Each row is a point on a tangle of strands that fork and nearly touch. The rows are in no order.
In the rows, zero is written as 128.
Two points are linked if the straight distance between their rows is under 163. Some points are linked to none.
(276): [108 171 103  76 153 102 163 173 105 142 178 143 119 142 150  82 136 104
  93 116  94 186 144 125 190  91 135  97  65 161 153  43 129 158 134 140
 115 124  95  95 151 113 173]
(613): [ 90 118 138  86 161 130 118 106 145 107 146 151 128 156 142 156 155 111
 167 139 184 156 111  75 171 117 134 113 104 159 125 149 132 180 131 107
  96 102 122 140 158 201 142]
(1324): [133 133 142 173 114 157 134 118 121 171 227 115 160 115 103 159 105 136
 160  91 180 137  99  76 141 113 157 114 167 139 136 115 118 193 189 180
  67 126 131 140 120 162 155]
(585): [104 108 131 114 109 116 116 108 153 112 120 106 109 174  99 130 153  73
  99 189 102 116 144  95 132 137 127 207 160 175  81  61 148 100 110  99
 133 129 143 112 164 109  72]
(328): [150 121 112 128 140 106 163 138 156 167 246 114 116 167 108 137  77 133
 162  83 154 162 130  56 124 119 103 171 152 140 110 127 116 170 107 147
 100 111 155 141 108 124 130]
(1422): [105 120 124 151 135  98 158 156 138 117  75 103  90 171 153 145 143 161
  86 136  93 120 149 115 108  76 135 188 153 134 105  74 141 143 137 142
 101 157  95  83 130 130 151]
(375): [156  68 174 163 104 152 113 127  98 144 200 115 182  95 128 129 126 154
 140 115 166 108 128 101 132 141 198 132 111 149  87 123 104 150 194 165
 103 128  77 128  99 115 144]
(917): [121 146 119 173 121 130 121 106 124 140 138 117 164  99 123 129 127 129
  50 116 156  84  96 145  86 119 145  72  78 108 126 145 125  89 161 158
 114 157 103 108 110 192 153]
(894): [130 135 116 158 129 175 109 132  84 120 125 130 169  98 139 121 137 142
 136 124 102 113 111 202 146 115 163  31  87 111 155 102 111 116 191 116
 133 154  83 138 105 124 182]
(84): [ 89 196 114  58 146  65 189 135 116 126 124 166 135 141 191  87 117 110
 118 134 112 192 188 145 183 108 122 114  89 135 171  68 131 164  90 139
 119  86 100 117 147 102 165]
(1190): [137  99 126 127 127 212 121 162 120 150 179  99  90 139  39 107 122  93
 141  98 103 153 107 150 137 138  95 114 135 145 127 113 134 139 153  95
 151 142 157 119 100 125  70]
(760): [169 140 146 101 121 118 125 157 115 133 173 144 148  89 137  84  94 110
 176 107 114 145 141 143 159 173 126 117 116 118 149 142 110 129 111 151
 147  90 143 154 107  59 126]
(753): [153  71 144 153  93 194 109 160 127 154 189 100 107 141  63 109 143 129
 146 122 119 154 108 112 135 125 146 131 152 156  94 116 118 138 183 110
 143 131 132 111 128 131  60]
(458): [108 114 112 175 152  97 144 115 154 132 155  79 134 153 124 191  81 163
  79 113 147  98 131  67  76 139 127 189 139 122  64 134 138 126 126 151
 128 167 136 104 100 132 136]
(289): [139 134  91 158 152 176 115 126  84 127 162  83 164 121  48 123 117  81
 125 127  83 127 109 176 145 155 140 105  84 144 112 101 139  94 137  83
 175 159 146 150 114 107 168]
(167): [ 82 106 127 100 199 131 119  88 113  94  98 141 158 125 125 140 113 105
  94 121 159  97 127 155 123 167  75  93  67 123 136 182 130 132 119 107
 168 124 125 138  71 163 144]
(832): [171  92 159 122  85 121 119 142 120 135 100 139 103 106 106 106 131 110
 123 139 100  93 158 137 106 158 115 189 164 128 112 127 118  80 119 134
 146 119 135 118 115  75  63]
(1411): [ 91 111 122 160 169 115 123 103 156 110  77  85 142 184 115 205 134 122
 154 164 127 115 116  88 120 141 121 194 178 150  78 125 171 133 115  86
 142 138 153 123 149 162 128]
(105): [159 111 135 135 115 165 101 157  85 120 133 131 163  97 132  96 152 137
 105 136  95 103 128 171 142 139 177  85  62 133 125  93 104  90 177 121
 142 141  81 113 122  99 152]
(153): [150 159  92 134 127 118 129 152 101 149 194  94 167 113  83  81 104  74
  81 118  73 137 139 147 150 154 146 137  71 146 102  90 132  83 112 121
 168 145 149 142 135  77 133]
(165): [ 82 116 123 135 201 113 152 129 138 119 131  74 119 183 106 190 103 108
 129 129 119 136 141  78 139 134 104 193 139 165  82  94 157 171 119 106
 131 143 143  98 114 147 147]
(444): [142  83 155  78  78 149 108 171 101 132 140 191 113  82 116  70 158 118
  72  96 146 119 101 106 113 170 122 126 127 144 155 149  93 123 147 157
 122 140 142 106 114 130  74]
(241): [133  72 146 130 111 151  83 122 111 113  67 155 135  97  93 120 164 121
  54 138 149  83  99 130  85 171 110 149 134 132 100 177 123  75 142 109
 153 164 125 122 107 144  75]
(582): [138 131 154  96 113  57 133 116 142 127 132 155 157 132 160 120 109 106
 130 131 155 141 175  68 135 167 129 190 131 143 114 151 103 120  90 148
 146  73 157 141 127 116 103]
(327): [138 100 162  97 117 152  92 121 103 102  41 161 136 113 127 126 187  86
 173 193 114 116 132 170 168 142 141 128 160 151 133  91 142 119 143  86
 142  92 110 149 159 108  95]
(817): [129  95 139 142 149 156 129 128 133 119 158  85 114 172 120 163 161 138
 133 141 120 143 139 149 151  89 147 123  98 148  89  86 131 162 180 111
 121 132  71  98 143 140 142]
(124): [ 88 102 144 117 146 105 138 121 156 120 110 122  96 126 141 141  79 142
  89  83 157 101 137 108  76 159  72 155 140 105 119 173 123 133 112 163
 131 145 140 105  67 149 107]
(1367): [131 104 124 192 130 163  83  81 119 128  61 110 167 128 104 179 163 150
 172 176 127 113 119 128 132 111 181 125 189 133  89 151 155 116 163  74
 162 134 122 163 168 146 140]
(850): [147 185  96 152 100 150 156 183 130 159 181 118  96 123 149 107 123 166
 133  92  85 162 107 144 130  61 152  86 153 104 171  74 124 153 127 138
  74 160 134 122 132 122 162]
(68): [145  71 155 182  78 176  95  98 140 144 109 122 131 111  71 142 127 155
 104 131 150  98  96 134  88 159 133 121 170 113  85 178 122  87 168 129
 154 147 125 126 113 147  59]
(95): [134 146 119 101 153 121 132 121 159 128 100 114  85 149 123 131 105 112
 115 138 110 118 162 190 120 163  57 131  95  84 117 158 139  90  79 101
 175 122 141 112 110 109  96]
(1068): [126  96 173  88 139 112 138 123 110  92  60 162 113 140 172 123 149 127
 135 159 120 109 172 166 152 134 119 138  99 124 133 125 107 140 131 139
 146  80  75 108 114 111 117]
(398): [113 121 128 133 146 152 136 132  87  93  49 152 119  97 142 121 127 141
 131 112 101  96 123 218 114 115 101  80 136 111 182 140 117 129 131 118
 133 149 106 136  78 126 153]
(958): [151 107 158 170  93 156 106  79 137 112 126 129 148  98  99 152  94 149
 165 107 178  82 109 115  98 174 130 121 177 101 116 198 115 103 139 174
 137 113 140 155 110 131  98]
(249): [117 102 161 129 163 113 147  93  96  79  95 124 133  90 128 139  71 127
 186  80 128  98 142 126 118 162 112 148 182 138 164 163 120 175 111 179
 135 114 140 153  71 100 161]
(417): [130 169  91 128 122 112 146 129 136 127 130 115 105 107  82  93  72 108
 116  83 103 139 125 141 102 163  75 148 147  98 139 180 142 105  63 147
 151 168 195 160 110  93 127]
(475): [107 135 104  86 164 123 175 166 149 164 190 107  63 156  97  86  79  77
 114  84  95 188 175 162 144 121  59 142 103 127 135 101 146 144  79 121
 144 134 145 108  94 104  96]
(880): [166 116 137 115  66 177  78 161 114 146 147 170 135  81  89  79 160 121
  96 121 136 121  86 103 117 175 149 110 125 132 130 141 106  78 159 118
 138 146 153 130 143 125  82]
(1450): [120 140 140 111 108  50 142 127 119 112  57 162 140 126 176 115 129 129
 119 156 116 121 168  88 116 141 139 201 158 141 134 136 111 118  90 148
 132 101 141 130 143 111 122]
(709): [153 119 129 114  70 127 120 156 175 145 183 160  88 135 131 102 140 133
 130 120 148 159 105  66 112 133 116 150 135 125 121 156  97 100 111 132
 116 118 158 113 159 145  71]
(529): [167 106 172 103  89 165  82 129 137 128 113 172 132 109 121 129 144 113
 213 151 152 127 118 123 162 185 135 107 155 116 143 171 117 114 124 118
 141  81 168 153 138 115  90]
(1426): [140 116 123 182  77 174 117 138 152 160  78 119  68 130 109 130 140 174
 138 134  95 133 120 154  77  93 117 129 221  97 121 141 138 110 148 108
 139 161 135 127 139 127  71]
(1287): [141 114 151 112 137  94 147  98 161 113 135 120 105 123 164 143  58 172
 129  88 166 106 169 123  94 159  81 143 119  80 120 190 111 133 107 174
 142 108 132 127  63 101 103]
(1213): [171 180 100 181 117 145 145 150 112 147 192 108 149 106 142 130  93 171
 169 108  90 133 110 155 136 100 169  89 141  99 156 100 122 134 141 143
 104 142 128 154 122  88 182]
(890): [114 157  66 108 138 162 108 148 119 118  97 143 135 102  96  94 167  91
  50 138 132 140  69 148 109 111  85  77  94 129 166 150 163  84  95  75
 129 173 160 152 134 177 110]
(189): [131 181  95 152  92 107 129 166  89 138 119 154 162  81 127  79 146 128
  72 110  98 122  79  87 104 116 179 119 133 153 164 110 146  99 113 140
 100 186 179 138 145 128 171]
(1291): [139  95 153 116 129 125 152 161  97 119 146 131 114  98 129  96  98 124
 156  87 108 126 142 129 121 142 126 159 160 146 149 124 103 162 133 168
 125 120 134 135  79  85 125]
(1435): [ 99 161 122  82 140 118 151 174 105 118 107 156 101 137 137  98 157  98
 164 140  97 174 107 117 168  99 132 128 163 169 185  75 136 175 117 122
  98 113 149 131 159 138 148]
(268): [118 163 116 120 119  97 138 124 109 122 135 155 157  87 161  91 112 137
  58  96 138 104 118 120 107 130 144  83  72 120 161 154 108 109 118 161
 121 147 123 128 114 152 165]
(1182): [136 123 158  87  89  99 100 142 142 130 156 197 141 106 186 105 156 152
 132 134 174 138 111  58 147 142 173 117  96 129 138 157  93 132 142 156
  88 107 107 120 168 146 127]
(148): [160 118 112 102 104  80 154 164 181 165 214 134  91 159 125  88  88 120
 135  92 139 175 150  62 112 128  86 178 154 126 110 133 108 122  84 143
 124  97 168 123 119 113  81]
(928): [110 185  72 139 193  87 170 101 174 146 193  72 131 195 117 178  91 112
 148 131 126 160 152 109 156 111 105 148  96 126 113 116 160 157  75 102
 134 126 157 122 154 127 168]
(1447): [115  92 139 112 142 140 103 111 196  96  81 108  92 190 129 173 180 119
 142 181 143 135 125 169 135 109 100 136 141 130  77 127 159 118 145  88
 150 102 105 103 163 145  61]
(418): [129 131 116 161 164  81 155 107 133 115 163  63 151 132 118 150  45 154
 102  74 128 115 152  87  83 156 105 184 153 115  87 138 133 136 103 171
 148 146 144 149  75  91 161]
(1076): [108 136 146  48 144 111 139 112 119 102  74 168 105 145 169  93 148  91
 103 167 121 129 180 184 172 139  92 107  84 124 149  94 133 137  99 119
 160  72  87 108 132  98 111]
(678): [132 103 135 141 105 127 114 102 183 121 154  97 118 185 116 185 166 120
 207 176 145 160 129  92 161 105 154 167 188 155  92 110 140 158 144 107
 119  87 142 122 189 136  98]
(916): [158 116 141  93 129  89 126  98 175 144 187 128 124 160 142 130 104 115
 121 137 157 145 183 101 140 156  97 143  78 124  88 140 113  99  92 134
 164  72 127 111 122 106  63]
(470): [ 81 133 132  81 166 132 167 168  62 110  74 173 122 106 132 103 144 104
 165 119  96 147 114 168 152 114 119 101 139 157 205  93 125 193 118 129
 122 120 134 135 112 115 176]
(208): [126 193 110 174 125 128 124 102 111 134 163 122 204  87 150 153 114 143
 154 121 156 102  96  94 153 128 194  84 131 119 171 134 136 139 141 153
  86 137 147 170 141 145 226]
(237): [136 147  95 137 166 140 130 102 153 127 123  85 120 162 122 152 113 129
 117 150 102 112 143 213 116 144  83  94  48  84 109 140 135  78 105  86
 181 136 112 108 126 105 122]
(74): [153 111 135 156 157 114 153 116 146 150 201  94 130 171 126 183 105 143
 193 123 148 142 151  83 146 108 125 178 147 138  99 111 125 187 131 135
 100 102 130 133 120 108 146]
(254): [123 123 126 122 145 117 104 112 116  98  74 129 161 132 142 128 172 113
 114 179 138 102 122 127 145 130 157 133  85 140 104 133 141  90 131  91
 147 122 118 139 168 153 147]
(900): [ 84 172 120 111 185  91 172 107 138 117 128 125 112 153 162 153  82 143
 148 110 131 144 164 125 134 104 100 125 107 117 151 148 137 186  97 131
 103 127 130 131 103 145 182]
(1466): [146  77 194 109 106 133 112 120 145 102  47 160  88 139 173 151 155 155
 173 162 144 106 153 173 136 137 112 139 147  99 121 169 109 132 129 130
 128  86  90 106 120 117  83]
(842): [139 135 121  87 151 108 159 133 155 153 194 110  85 159 135 103  94 109
 103 108 115 168 182 139 146 123  81 133  69 129 110 107 125 118  97 128
 151 105 112  98 116 108  88]
(453): [118  95 133 188 134 167  96  79 126 133  80  94 156 130 133 187 163 168
 148 175 134 118 117 173 134  87 173  72 151 120 102 137 139 162 193  98
 140 133  64 149 147 150 148]
(412): [142 119 136 140 111 161  73 125  98 129  62 131 165 108 114 137 177 106
 181 186  97 127 120 149 172 118 189 110 180 156 115  90 150 104 175  74
 153 120 123 166 189 119 136]
(566): [128 124 143 116 138  89 116 117  53 102  45 167 180  77 113 120 142  94
 133 151 108  88 152 134 130 164 156 158 137 165 147 119 134 108 118 123
 156 123 142 156 135  88 157]
(460): [109 119 121 138 121 115 105 120 169  98  72 105 124 181 115 152 193 104
 111 191 126 132 110 110 126 109 138 185 174 158  86 105 167  93 135  80
 137 136 141 124 193 156  94]
(621): [ 90 119 154  96 170 139 139 113  99 116 161 152 150 120 138 150 121 112
 180 109 153 138 122  96 161 129 147 109 117 163 154 140 117 203 146 136
  93 105 130 145 114 166 172]
(66): [ 57  86 145 129 157  83 155 133  92  97  26 147 136 120 150 132 114 158
  75 110 129  88 130 100  76 123 124 178 157 150 132 127 133 157 123 172
 120 156 119 106  83 138 157]
(1264): [108 140 119 173 125 126 126 122 145 157 128 109 146 105  81 135 116 119
  61  93 168 107  66 110  75 122 109 107 143 111 128 155 144  94 163 169
 117 162 140 105 101 223 124]
(73): [178  83 148 145  94 170  95 147 126 152 218 114 159 120  94 116 135 142
 146 126 149 133 112  93 141 148 182 131 107 137  85 119 105 106 172 132
 132 114 113 121 137 111  89]
(542): [ 90 152 101 118 195  84 175 128 146 139 186  90 107 185 115 157  98 107
 107 108 128 176 156  51 158 107  99 175 119 165 110  97 153 179  97 118
 112 140 153 110 125 154 168]
(906): [110  88 161 139 140 195 107  99 121 129 126 128 144 110  89 145 128 115
 165 118 153 123  97 143 144 134 123  88 156 143 129 155 122 164 165 112
 137 114 130 144  98 176 107]
(1205): [ 90 126 114 104 167 142 166 164  68 110  28 144 101 114 107 107 144  98
 137 122  67 137 131 212 124  94  92 115 149 143 191  75 147 155 114 108
 131 151 117 129  88 101 164]
(877): [ 94 118 115 188 155 194 117  97 132 161 131  78 140 135  63 173 111 132
 142 120 121 126  91 146 118  99 109  79 185 134 122 127 149 180 181 111
 143 144 132 147  99 188 129]
(490): [154 175  82 129  94 151 103 136 120 131  92 146 121  84  77  94 146 112
  62 125 121 104  84 168  84 144  89  92 123  99 154 171 153  59  90  94
 143 184 170 158 128 133 108]
(1248): [126 162  83 158 175 138 143  96 158 128 123  56 123 182 125 180 119 130
 159 160  80 121 153 211 134 105 110 117  97 100 116  83 159 110 104  81
 163 129 112 102 150 101 138]
(1320): [159 169 128 158 136 151 115 123 104 130 185 123 197  84 141 131  92 156
 200 111 120 121 111 130 165 138 186  75 130 102 166 121 112 145 157 153
 100 120 131 176 123  86 210]
(895): [134 172  89 160 118 163 103  96 136 149 162 103 200 119 133 160 155 150
 149 155 169 122  83  91 159 116 207  65 119 112 141 130 151 117 153  93
 112 139 150 164 196 175 193]
(152): [117 143  97  81 126 111 140 163 149 140  80 126  55 149 124  91 140 105
  47 127  96 133 149 167 101 123  58 147 105  97 135 111 144  89  91 100
 145 156 137  99 130 117  84]
(1265): [147  95 163 140 128 130 118  81 115  90 112 134 145  93 100 143  80 121
 192  98 154  96 128  94 116 194 119 151 182 132 133 192 114 133 108 172
 144 106 162 171  91 103 120]
(694): [120 104 153  88 137  99 152 135 113 132 107 128 102 132 118 103 106  82
 138 130  89 126 176 142 132 150  95 192 165 152 135  97 130 143  96 133
 144 104 143 128  94  80  87]
(756): [ 88 134 139 117 187  95 170 131 138 112  85 112  84 166 168 166  89 138
 183 121 104 135 173 138 130 112  95 171 161 116 138 117 137 181  96 130
 114 104 125 121  95 126 151]
(722): [148 161 126 129 106 138 148 142 141 136 133 137  85 109 157 104 102 162
 136  98 114 119 134 170 110 115 108  99 132  78 165 153 109 111 106 145
 118 130 137 127 111 113 120]
(1455): [184 105 146 133  95 146 100 149  88 124 103 137 144  88 112 101 146 119
 107 146  97  83 149 176 123 158 146 136 108 132 110 112 109  68 150 121
 159 134 106 119 126  76  99]
(1081): [143 131 116 117 111 128 111 125 137 144 200  98 131 154  98 102 136  71
  84 155 100 132 139 106 150 139 144 160  97 162  84  69 128  81 111 104
 157 122 139 119 166 100  84]
(565): [120 136 159 130 142 154 136 112 110 136 206 128 151  99 123 150  72 115
 201  73 167 131 115 112 152 125 126  98 150 137 166 139 106 209 165 182
  79 102 131 153  87 148 162]
(814): [ 80  89 159 105 117 127 106 104 175 119 130 170 105 141 139 150 150 122
 129 125 198 144  91  80 124 122 109 132 148 144 122 184 117 160 138 133
  80 114 108 113 142 214  89]
(163): [143 111 122 123  98 149 118 155 162 140  85 131  47 140 126 114 149 155
  87 124 113 118 132 162  74 121  77 149 143  84 122 138 132  76 121 111
 139 163 131  97 124 126  64]
(25): [168 169 129 107  95 126 103 119 157 136 130 163 120 121 140 125 131 120
 184 152 145 129 122 123 144 173 122 112 123  88 147 183 120  86  73 117
 148  86 175 159 164 112  96]
(868): [154 158 103 160 118 119 106  99 134 130 141 102 184 134 137 161 163 134
 145 174 143 106 123  93 155 129 202 138 111 126 106 121 145  82 123  99
 144 117 150 150 205 140 175]
(179): [107 168 120  74  98  69 147 150 104 126  88 199 131  85 177  59 138 148
  47 107 145 130 130 110  98 139 116 110  98 121 186 174 116 112  91 155
 129 142 159 124 136 134 135]
(665): [137 116 130 125 161 146 148 101 150 122 176  95 104 140 113 148  55 144
 168  87 143 115 155 163 116 150  74  99  96  91 130 174 121 146 108 148
 147 109 129 131  58  99 120]
(838): [ 93 109 150 137 135  94 132 103 115 105  84 138 150  94 133 127  95 129
  89  96 150  80 115  92  79 155 119 153 156 140 139 170 117 125 124 180
 124 150 142 128  91 166 133]
(31): [145 161  93 165 139  86 170 114 121 115 151  81 137 102 125 100  42 143
 108  61 106 135 137 123  86 137 109 151 158  98 127 149 131 117  72 184
 139 166 157 163  95  78 169]
(1220): [ 85 171  86  58 166 104 152 147 101 127 161 164 138 133 136  78 143  95
  54 104 133 183 125 101 164 116 118  73  25 162 146 107 136 133 112 117
 137 138 127 109 149 164 167]
(712): [124 130 103 124 148 181 159 165 131 151 182  88  68 146  54 101  86 101
 142  74  86 158 118 184 124 126  68 113 122 112 143 118 144 135 104 111
 145 155 161 123  89 109 100]
(1469): [157  97 178 131 106 152 118 135 140 139 166 137 123 134 162 144 142 162
 202 140 154 142 138 131 156 114 157 107 120 118 115 135 103 166 164 140
  95  94  88 118 136 118 107]
(1101): [138 126 131  98  86 154 130 183 142 133  70 148  39 134 135  94 173 125
 162 134  92 166 130 170 127  95  99 131 197 118 168 100 134 138 132 102
 110 127 139 119 146 122  75]
(1028): [ 85 151 111  83 145  81 133 134  96 113  57 182 166 104 144  87 159 109
  54 141 155 118 102  84 109 143 107 122  93 153 177 178 156 114  82 117
 143 142 171 159 139 170 147]
(974): [118 153 121 112 189  95 170 115 106 114 161 110 147 139 155 135  80 119
 156 109 108 150 187 166 153 127 114 110  69 126 143 123 112 182 120 134
 132 103 102 138  84  95 194]
(372): [118 131 118 144  94 174 122 147 150 139  60 141  65 128 141 119 162 158
 141 145 101 155 105 164 112  62 110  91 221 110 162 133 139 154 150  97
 118 146 129 143 147 162  90]
(379): [120 142 117 177 130 177 111  99 107 126  89 129 161  89 127 140 130 132
 129 120 127  99  99 218 119 104 113  31 137 103 165 141 123 119 172 123
 142 139  95 152  86 166 151]
(263): [119 138 118 170  82 149 127 123 153 165 188 117 130 134 100 148 138 145
 138 123 163 152  78  64 127 106 157 117 193 140 131 133 128 164 156 144
  81 135 155 131 158 188 125]
(1266): [137 132 111 212 137 146 120  87 128 122  84  92 161 138 142 183 146 188
 120 160 117  92 129 177  97  92 162  96 123  98  99 123 141 105 165 102
 140 165  81 119 135 137 164]
(1051): [162 174 105 135  93 140 113 118 119 115  92 152 105  84  81 105  99 121
 132 105 117 104 111 164  90 159  87 119 170  87 158 184 144  70  81 125
 144 162 174 167 129 100 117]
(861): [154 160 104 149  70 121 115 149 155 139 134 139 112 135 133 109 158 144
 105 148 129 136  94  86  96 118 146 152 144 119 121 135 120  69 118 111
 120 149 164 123 183 142 102]
(643): [157 184  88 140  88 128 121 186 122 156 153 120 127 123 109  86 160 107
  91 139  77 157  94 109 136 111 172 135 128 143 136  67 135  86 120 109
 118 168 166 123 183 112 134]
(673): [105 183 100  93 111  72 134 167  92 137  87 172 161 104 139  78 162  95
  90 145 111 148 104  73 136 133 157 140 111 162 178 115 154 108  87 113
 118 146 182 152 181 133 159]
(705): [171 151 121 142 122  74 124 114  74 108 109 127 192  68 131  95  98 108
 109 120  93 105 168 149 121 171 153 148 114 132 121 126 119  78 110 152
 174 131 133 161 126  51 167]
(1097): [123 123 113 147  95  98 152 169 160 147 116  99  63 167 140 112 137 135
 116 137  76 141 151 112  96  87 115 213 196 125 121  72 131 106 103 128
 106 144 144 101 144 112  96]
(198): [ 59  65 167 115 163 120 142 123 103  99  49 157 131 127 147 143 142 154
  96 127 148 100 119 131 112 116 123 151 123 149 122 129 124 175 154 154
 110 132  71  98  86 160 145]
(206): [172 136 130 140 111 126 126 113 140 156 220 137 138 119 168 131 107 172
 104 114 176 111 136 117 108 118 141  92  52  97 104 143  97 118 152 169
  98 124  80 115 126 124 129]
(15): [130  92 172  99 102 184  86 134 109 135 146 175 158  75 101 111 137 112
 183 110 158 129  81 104 162 182 152  93 163 147 157 157 108 153 164 142
 125 100 158 157 118 144 100]
(1496): [ 93 154  73 123 177 159 119 138 135 113 113 107 123 157  85 121 164  89
  93 148 117 168  78 135 125  97  93 104 111 148 134 122 176 116 107  57
 140 163 163 148 152 181 128]
(751): [196 158 158  97  88  97 117 148 150 139 143 174 131  99 185 102 100 137
 197 131 132 128 152 138 157 166 126 116 135  84 155 165 102 106  82 159
 134  63 144 160 125  56 105]
(1256): [ 72  78 145 139 147 125 147 141 141 114  79 119  86 166 147 148 140 169
  65 117 136 129 122 126 100  77 124 149 124 136  88  93 142 161 163 142
  84 167  49  69 107 161 143]
(408): [139  79 142  69 112 146  90 144  92 119  90 189 121  91 113  87 182 114
  40 129 151  97 111 147 106 163  93 113  90 129 140 164 108 103 131 128
 147 139 121 112 108 142  91]
(536): [143 142 114 144 153 108 127  94 100  96 132 104 173  99 117 123  88 122
 120 111 117  97 146 152 119 168 139 110  74 116 121 164 118  96 114 138
 175 133 129 156  99  92 181]
(546): [107 167 124  82 162  71 155 104 101 113 129 148 176 135 189 123 118 121
 122 140 132 155 195 136 170 129 149 105  41 136 138 103 116 150 122 135
 135  81  85 127 131 113 194]
(1195): [113 157 126 126 110 110 132 169 104 113  88 156 143 132 171 117 178 144
 139 148 106 146 104  96 156  88 183 130 159 153 166  89 136 164 138 128
  82 130 125 128 174 145 176]
(497): [177 123 150 139  82 107 116 137 135 134 151 149 130 115 197 110 146 184
  83 139 144 101 148 129  99 122 176 124  73  95 102 146  88  87 148 159
 112 124  65 100 139 108 117]
(1102): [118  85 178  87 109 133  87 149 112 118 115 174 166 104 161 110 186 139
 148 154 156 141 104  95 179 133 213 116 105 162 127 120 109 145 181 139
  97 103  85 120 176 137 153]
(848): [130  90 138  92 136 161  77 131  99  79  34 167 155 107 142 119 213 105
 119 193 143 128 113 182 159 122 136 100  96 133 129 120 133 104 160  92
 149 105  82 150 157 136 125]
(1181): [ 93 148  81  88 188 156 126 143 112 124 170 127 126 140  83  97 136  62
  88 120 118 172  96 141 162 135  98  80  46 160 140 121 146 132 102  73
 152 152 151 129 131 167 152]
(1058): [136 150 127 161  92 132 156 172 128 139 123 122  96 132 164 126 166 174
 128 124  98 161 116 119 134  56 177 126 193 124 149  76 128 171 155 144
  66 155 108 115 150 136 155]
(739): [148 146 107 153 133 154 141  96 161 160 213 110 113 151 138 164 106 169
 139 111 168 125 125 127 108  96 119 103  92  99 117 134 119 148 144 145
  91 137 105 108 135 139 127]
(691): [131 152  83 182 162 148 122  90 104 122 182  72 195 122  81 164 104 124
 142 124 121 102 124 134 146 149 174  98  75 122 111 130 138 108 128 108
 161 147 145 165 123 115 212]
(805): [146 117 131 110  67 127 130 167 186 142 136 120  45 165 141 102 158 118
 144 147 103 156 145 139 118  95  99 168 185 128 126  80 123 107 110 121
 110 108 137  99 163 107  44]
(936): [122  72 184 142 109 140 106 115 113 137 158 141 140 127 151 157 156 156
 139 141 185 140 120 103 150 118 188 130 112 155  90 132 108 177 193 147
  62 117  53 116 141 143 144]
(468): [168  90 174 137 136 110 131  97 149 138 176 103 142 177 163 189 123 128
 222 166 150 127 179 124 173 111 149 152 122 142  94  88 121 175 136 145
 109  66  86 128 134  89 115]
(176): [123 171 102 159 179 121 151  92 152 119 129  75 127 181 145 203 127 142
 193 159 118 129 152 142 155  98 134 146 126 113 125 108 155 158 107 100
 117 114 133 129 156 123 179]
(1054): [112 137  89 158 161 182 130  87 166 162 198  85 119 176  76 190 105 152
 151 106 156 141 104 121 116 105 101  98 122 120 114 129 141 169 147 114
 120 136 142 113 132 172 118]
(552): [108 134  99 178 130 117 139 121 159 135 122  95 118 149 142 158 112 175
  46 117 132  92 115 111  56 114 129 148 116 105  82 130 142  89 131 136
 123 188 122  81 114 152 130]
(1021): [112 137 114 187 102 127 143 129 156 173 185 107 127 134  95 147 120 141
  68  95 165 127  84  77  83 101 134 131 164 122 122 129 130 128 158 170
  77 168 135  95 125 205 129]
(1044): [133 131 157 131 100  85 116 125  88 112  28 170 152 105 153 123 163 114
 152 179 103  92 151 113 126 131 168 196 188 157 136 107 127 102 112 134
 124 112 129 142 164 100 133]
(287): [149 127 154  78  87  84 114 142 161 121 143 176 102 135 206 106 169 161
  95 147 164 141 151 102 148 118 154 122  62 119  99 144  97 106 143 157
 109  98  73  92 178 128 101]
(1397): [130  98 162 105 139  91 155 138 166 135 120 121  77 166 174 136  94 131
 172 130 117 138 193 123 123 122  89 192 164 119 114 109 120 152  93 150
 125  83 114 104  91  91  84]
(145): [141  92 158 148 119 137 103  89 170 117  74 121 116 156 148 180 153 161
 176 169 149 114 134 150 121 131 120 137 142  99  92 176 130 114 133 105
 145 103 111 118 146 133  80]

A fork is a point with three links, a tip a point with one. Leave the first point through the second and follow the links. Name the first fork or tip that comes.
(709); (861): (814)
(890); (1496): (694)
(1190); (712): (460)
(880); (444): (1291)
(565); (1324): (936)

Follow the links from the first point to the second, and from the first to the third. Name the last point that the two ways share.
(444); (1320); (287): (1291)
(880); (1496); (894): (694)
(1195); (529); (1181): (694)
(1044); (1248); (145): (460)
(1076); (237); (705): (460)
(1265); (375); (418): (1291)
(328); (1397); (753): (936)
(917); (739); (582): (936)

A fork is a point with three links. Follow the links from the first point to the second and name the forks in between, in order.
(1397); (375): (694) > (1291) > (936)
(1205); (444): (694) > (1291)
(15); (895): (1291) > (694)
(928); (536): (460)

Name the points in between on the shortest way along the links from the first point to the second, in order.
(974); (751): (900) > (756) > (1397) > (694) > (1291) > (760)
(565); (643): (1324) > (263) > (1021) > (1264) > (917) > (268) > (179) > (1028) > (673) > (189)
(890); (408): (1496) > (1181) > (1220) > (276) > (84) > (546) > (974) > (900) > (756) > (1397) > (694) > (1291) > (249) > (1265) > (958) > (68) > (241)
(254); (1455): (868) > (895) > (208) > (1320) > (1213) > (850) > (1058) > (1195) > (1435) > (470) > (1205) > (398) > (379) > (894) > (105)
